Each row is a point on a landscape with many valleys, with its height.
A ball rolls from a point to whichever of its 2 nearest points has the largest drop for the distance, and stops where none of them is lower. Distance is the straight distance between rows; heights are no part of it.
maval h=53.5: [108 142 114 133 131  86 100  78 109  72 184 130 136  94 183  94 160 115
 145 140 159 121]
pok h=17.3: [137 102 108 112  71 113 120 118 144 134 115 118 139 118 143  96 127 111
  92 150  92 164]
dege h=4.6: [112 132 119 123 126 120 159 148 153 159  48 103 105 171 103 126  70 108
 118 148 107 168]
bup h=27.1: [184  89 171 129 147 136 159 112 101  96 121 110 102 136 145 104 141 151
 157 114 112 130]
mulo h=35.8: [ 74 201 113 147 155 124 165 169 161 168  38  70 139 151  80 158  94 123
 100 134 161 110]
zetu h=16.4: [137 111 184 106 131 145 142 102 152 137 114 166 123 166  88 132 138 154
 126 165 161 131]
gotu h=8.9: [142 100 154 126 142 187 107  85 116 143  84  97 128 141 119 119  97 145
 144 152 152 155]
lav h=49.5: [197 127 137 125  89  99 124 151  71  95 195 140 153 121 172 120 137 112
 134 110 145  88]
Gumer h=31.2: [123 131 144 114  92 155 133  88 146 120 148  82  90 136 139 116 135 115
 139 160 137 137]
Mafa h=31.6: [122 128 126 100 144  64 131 112 105 123 180 141  89 160  92 112 154 147
 158 172 116 143]
Fipu h=14.4: [106  94 144 136 146 162 101 115 164 153  92  98 105 134 104 112  96 141
 135 126 105 152]
tefe h=32.6: [163 111  99  90 158 132 115 120  91 106 176 161 140 130 161 127 103 108
 126  92 100 146]
kagez h=21.1: [130 138 180 160 136 150  81 100 163 111 105 153  84 194 116 140 107 161
 166 162 184 155]
papo h=40.8: [ 84 215  91 122 175  94 167 202 151 154  44  80 186 110 105 117 104 114
 106 114 148 104]
kov h=31.8: [176 110 125 109 133 134 137  83  99 113 161  79 149 157 127  85 158 143
 137 104 106 144]
kun h=13.3: [112 169 137 151 205 120 162 137 151 188  44 134 120 136  83  98  59 136
 113 121 110 118]
Buder h=54.8: [126  87 128 129  84 134 142 131 123 136 162 135 126 103 107 127 202 145
  82 149 116 115]
fus h=21.9: [ 81 101 106 145 113 130 127 108 162 108 109 142 121 141 129 119 132 108
  85 169  99 150]
vefo h=57.1: [135  61  67 129  90 125 120 147  88 109 124 154 141 126 159 129 133 130
  85 115 109 113]
Per h=66.3: [124 151 120 154 143 140  98 154 126  80 185 151 188 162 155 131 151 106
 186 145 187 128]
dadur h=33.4: [119 137 113 123 181 127 106  77 161 159 117 164  82 138  94 141  94 124
 143 104 101 136]
Rulom h=14.6: [ 86 116 151 105 106 156 150 178 152 151 108 101 101 133  94 157 118 149
 122 108  75 107]
vuzaz h=24.1: [ 90 146 144 140 100 154 143 127 187 150  71 140 105 108 135 168  76 103
 120 132  75 128]
Kolu h=5.6: [ 98 135 126 177 160 141 152 145 124 176  50 171 100 127  95 103  95 131
 138 148 102 146]
rerid h=24.4: [107 109 120 122 124 112 187 199 150 137  42 147 121 163 110  87 131 131
 138 122 102 120]
kovap h=41.8: [137  98 102 114 112 104 147 114 157 115 163 122  86 104 130 132 108 143
 113  94 113 157]
buru h=15.5: [146 110 129 140  93 171 123 143 101 147 115 175  97 129 122 170 124 114
 139 178 146 124]
gusa h=27.7: [ 98 122 128 113 110 121 142 158 158 191  98 127 102  85 110 175  57 117
  90 138  79 122]
tig h=58.7: [159 167 122  59 129 102 101  99 107 107 194 122 161 107 163 142 182 129
 103 115 162 144]
vola h=61.9: [148  91 147 119 103  91  73 130  83  79 158 117 163  96 169 113 155 164
 109 116 129 138]
gizo h=15.7: [100 132 167 134 142 141 166 150 208 161  54 145 121 159  73 124 110 164
 110 124 138 120]
Kedur h=18.7: [ 89 100 131 107  87 145 175 188 104 139 114  89 117 110 122 131 106 165
  80  94  81 122]
pizan h=13.6: [107 122  90 112  62 144 164 140 122 155  92 103 132 124 125 104  98 112
 107 129  71 175]
ladem h=8.1: [ 78 124 125 130 140 186 130 181 149 157  55 103 131  88 132 128 111 145
 100  96 119 159]
vetob h=25.1: [113 148 122 111  94 139 186 111 137 101 116 125  87 136 131 144 148 136
 129 150 135 184]
rerag h=13.8: [180  97 160 153 150 153  73 127 132 138 133 130 109 105 139 119 119 158
 185 139 160 135]
vad h=13.1: [ 84 111  94 154 138 127 140 149 111 137  63 164 110  96 127  92 139 117
 133 120  88 133]
Vulo h=46.3: [116  89 120 104 115 110 125 111 135 110 147 135  80  92 133 166 129 160
 146 105 145 110]
mena h=63.8: [125 154 130  95  96  78 108 133 105  86 224 115 176 108 169 157 160 130
 103 117 203 108]
pason h=38.7: [123 108 118 152 103  86 125 133  99  99 154 111  86 123 117 108 156 136
 159 174 107 154]
Vok h=14.0: [205 155 154 138 162 120  73 146  96 140 224 102 190 122 162  93 149 116
 140 133 151 132]
zod h=55.6: [118 115  93 155  96  98 142 104 103  84 222 121 133 112 138 101 128 145
  94 120 116 139]
suz h=36.7: [195 111 121 102  76 140 131 100 121  83 166  85 151 149 164 115 159 133
 125  60 133 121]
Vukab h=5.3: [219 118 129 132 130 140  80 137 120 139 170 125 150 122 151  90 157 131
 167 122 166 135]
roro h=59.7: [171 114 109 155 136 100 103 148 131  80 176 166 162 151 177 140 143  99
 146 151 181  96]
bemi h=43.1: [199 157 123  96  68 111 111 125  78  78 184 104 147 153 182 122 157 118
 112  52 158  78]
modud h=30.4: [ 85 180 125 141 176 127 152 150 180 190  50 102  96 153  46 173  84 152
 114  94 164 126]
vinu h=19.5: [ 59 137 136 151 133 119 161 181 143 147  17 140 136 114 106  86 136 131
 140 114 105 100]
vuben h=20.1: [138 110 107 135 136 144  93  92 111 158 139 110  92  99 131 114  93 114
 129 141  98 144]
kenel h=17.9: [129 126 114 149 132 156 164 113 155 153  79 110  81 186  54 164 131 136
 150  98 109 158]
Doguf h=44.9: [ 92 191 115 113 145  93 169 165 162 168  17  76 125  95 126  96  77 118
 125 109 135 134]
Remin h=71.8: [125 159 107 129 124 150  83 158  77 109 205 136 191 157 175 116 152  80
 163 142 145 131]
nit h=42.5: [118 130 138 151 189 123  66  86 163 136 137 206  99 163  91 135 128 151
 154 144 129 122]
biku h=52.3: [165 108 156  89 114 142 122 117 117 113 164 128 169 132 150 131 210 156
  78 143 140 110]
Pafi h=9.8: [133 121 100 139 104 160 150 140 105 179  70 159  96  96 116 163 153 109
 123 146 120 117]
beki h=37.6: [163  93 134  94 123 117 132 117 117 113 177 145 119 105 165  89 113 142
 112  87 115 116]
Sidat h=23.2: [132 100 148 118 142 122 139 114 127 146 163 162  86 141  87  94 134 149
 124 154 145 125]
Nati h=15.1: [147 121 102 118 142 195 156 124 110 151  99 153  89  96 159 138 144  99
  90 110 105 109]
bira h=55.1: [164 145 149  63 106 140 139  83  95 112 200 118 161 141 149 128 173 105
  84 125 124 109]
Mesi h=43.5: [121 125 147 130 136 133 109  87 144  88 153 179 156 144 103 123 174 133
 178 131 148 131]
lelis h=19.7: [ 88 132 105 117 102 142 196 144 146 135  76 149 104 117 121 132 110 145
 119 110 141 175]
luf h=19.4: [ 81 112 129 120 123 164 146 146 155 129 123 159 105 102 127 172 116 131
 119  91  84 129]
nepup h=43.4: [154 156 192 140 153 151 112 107 130  98 213 113 118 154 152 162 120 107
 158 167 149 116]
Mupu h=9.6: [155  89 128 155 127 172  89 126 134 104 101 113 120 119 157 129 163 146
 160 104 148 140]
zar h=52.6: [ 56 153 169 124 151 106 118 130 168 170  37  93 115 101  94 138  74 136
 131 131  94 119]
gupe h=22.1: [ 85 181 154 166 153 107 156 182 198 164  18 142 121 147  68  91 121 152
 147 129 131 110]
pusar h=45.5: [122 161 139 154 135 130 103  86 131  98 200 108 154 101 172 120 154 102
 162 143 199  96]
mesu h=48.7: [149 122 167 154 135 129  95 102 159 115 178 145  86 158 134 153  94 122
 166 180 146 104]
nipo h=49.8: [167 100 122 154 158 142  85 134 147 134 145 201 121 157 108 152 131 136
 152 140 133 125]
bobag h=22.6: [ 98 147 117 113 122 118 189 200 141 167  79  80 131  92  82 136 106 166
  77 100 119 129]
zelog h=3.4: [119  88 107 163  95 171 128 156 133 153  94 114 118  91 132 126 144 156
 127 105 121 156]
Sim h=51.6: [159 119 132 110 102  98 111 112 144 113 173 150  94 118 152 168 109 107
 145 147 134 105]
Gab h=58.8: [140 123 108 142 114 117  97  97 126  96 155 130 134  93 162 103 183 134
 114 138 139 165]
muzo h=53.7: [184 103 104 122  59 135 150 152  84  97 170 175 140 136 159 141 116 129
 114 103 110 124]
ral h=8.8: [124 144 179 139 132 148 142 102 185 147  61 151  95 196  77 144 115 154
 125 150 166 142]
kal h=24.9: [119 150 109 120 148 143 178 153 142 195  57 123 102 106  82 150 109 153
 117 109 143 138]
fut h=9.7: [118 112 108 124 120 142 166 159 106 146  74 114 119 145 151 109  69  92
 100 153  82 153]
rus h=41.0: [144 111 151 126 155  82 125 107  87  80 234 133 181 114 139 119 140 143
 132 106 150  87]
vibu h=75.9: [157 192 110 142 116  99  92 140  51 111 209 136 189 119 183 141 156  81
 132 138 147 133]
kikat h=50.0: [ 95 196 160 146 153  89 136 167 172 173  34  62 147 106  68 143  95 135
 131 128  77 121]
niri h=26.1: [135 123 107 120 154 113 102  87  98 128 141 172 116 121 121 133 101 115
 141 137 110 161]
sodak h=51.1: [148 120  99 159 144 116 128  87 116  99 210 112 110 132 137 149 134 105
  99 135 114 120]
danap h=42.6: [148 101  96 134  91 154 100 112  98 124 147 130 160 147 120 117 160 102
 141 156 112 107]
gevo h=19.6: [135 119 151 109 130 164 169 128 113 164  59 110 118  90 141 117 121 133
  98  99 100 102]
bifol h=32.3: [115 134 135 148 158  90  72 155  85 103 221 123 218 119 148 143 140 115
 121 132 164  82]
Sirer h=23.0: [147 163 127 120 183  84  74 142 107 135 202 121 197 129 152 116 130 112
 140 131 182 121]
rako h=28.8: [ 85  95  84 109 151 152  84 112 155 108 127 169 133 154 117 129 153 119
 113 117 117 145]
sebek h=54.4: [168 101 129 133 123 135  73 169 113 113 181 183 142 119 145 163 157 124
 137 128 143 120]
gupu h=54.1: [118 187 135 154 142 107 139 115  75 103 196 114 193 106 184 145 147  86
 144 109 200  66]
bemu h=45.2: [145 144  99 163 134  99 119 121  89 110 196 112 127 149 141 124 141 105
 169 160 128 139]
Kazom h=39.0: [161 141 132 103 148 135 129  99  83  92 223 153 185 135 148 126 120 132
 149  96 116 121]
Rar h=11.4: [128 101  89 140 118 112 136 102 136 131  84  99 123 182  85 159 117 111
 122 139 101 164]
pavu h=23.3: [147 101 168 127 141 142 177 109 111 131  90 118  91 127 122 134 106 127
 136 134 109 110]
nusa h=37.5: [147 124 157 105 122 140  94  89 106  96 185  79 140 125 171 127 128 123
 158 159 151 116]
Febub h=47.9: [103 137 145 111 155  82 153 134 170 158  34 101 116 105 124  79 110 156
 123 125 133 166]
zok h=48.0: [134 116 113 116  83 122 109 115  96  99 170 131 181 141 134 128 200 117
 125 128 165  85]
solu h=36.3: [ 94 123 108 140 124 146  85 110 119 105 127 168 136 155 114 137 191 108
 155 157 128 133]
kog h=47.8: [ 92 189 139 123 161 101 183 142 165 148  42  74 163  78 109 138  94 127
 115  86  79 111]
favun h=28.7: [ 61 129 158 120 128 127 151 103 180 133 102 140  66 135 110 149  88 111
 112 153  85 107]

For each start below, name the point where the ball stops.
Remin -> gotu
muzo -> Pafi
sodak -> ral
zok -> dege

Call two points neighbours if one is among the 2 nearest of the other. Go from one point of each pair to the other, from neighbour to neighbour, staying as low as possible. Name the highest point that can't be avoided.
ral / Kolu -> gupe
Vukab / zelog -> rerag
lelis / vuzaz -> kal
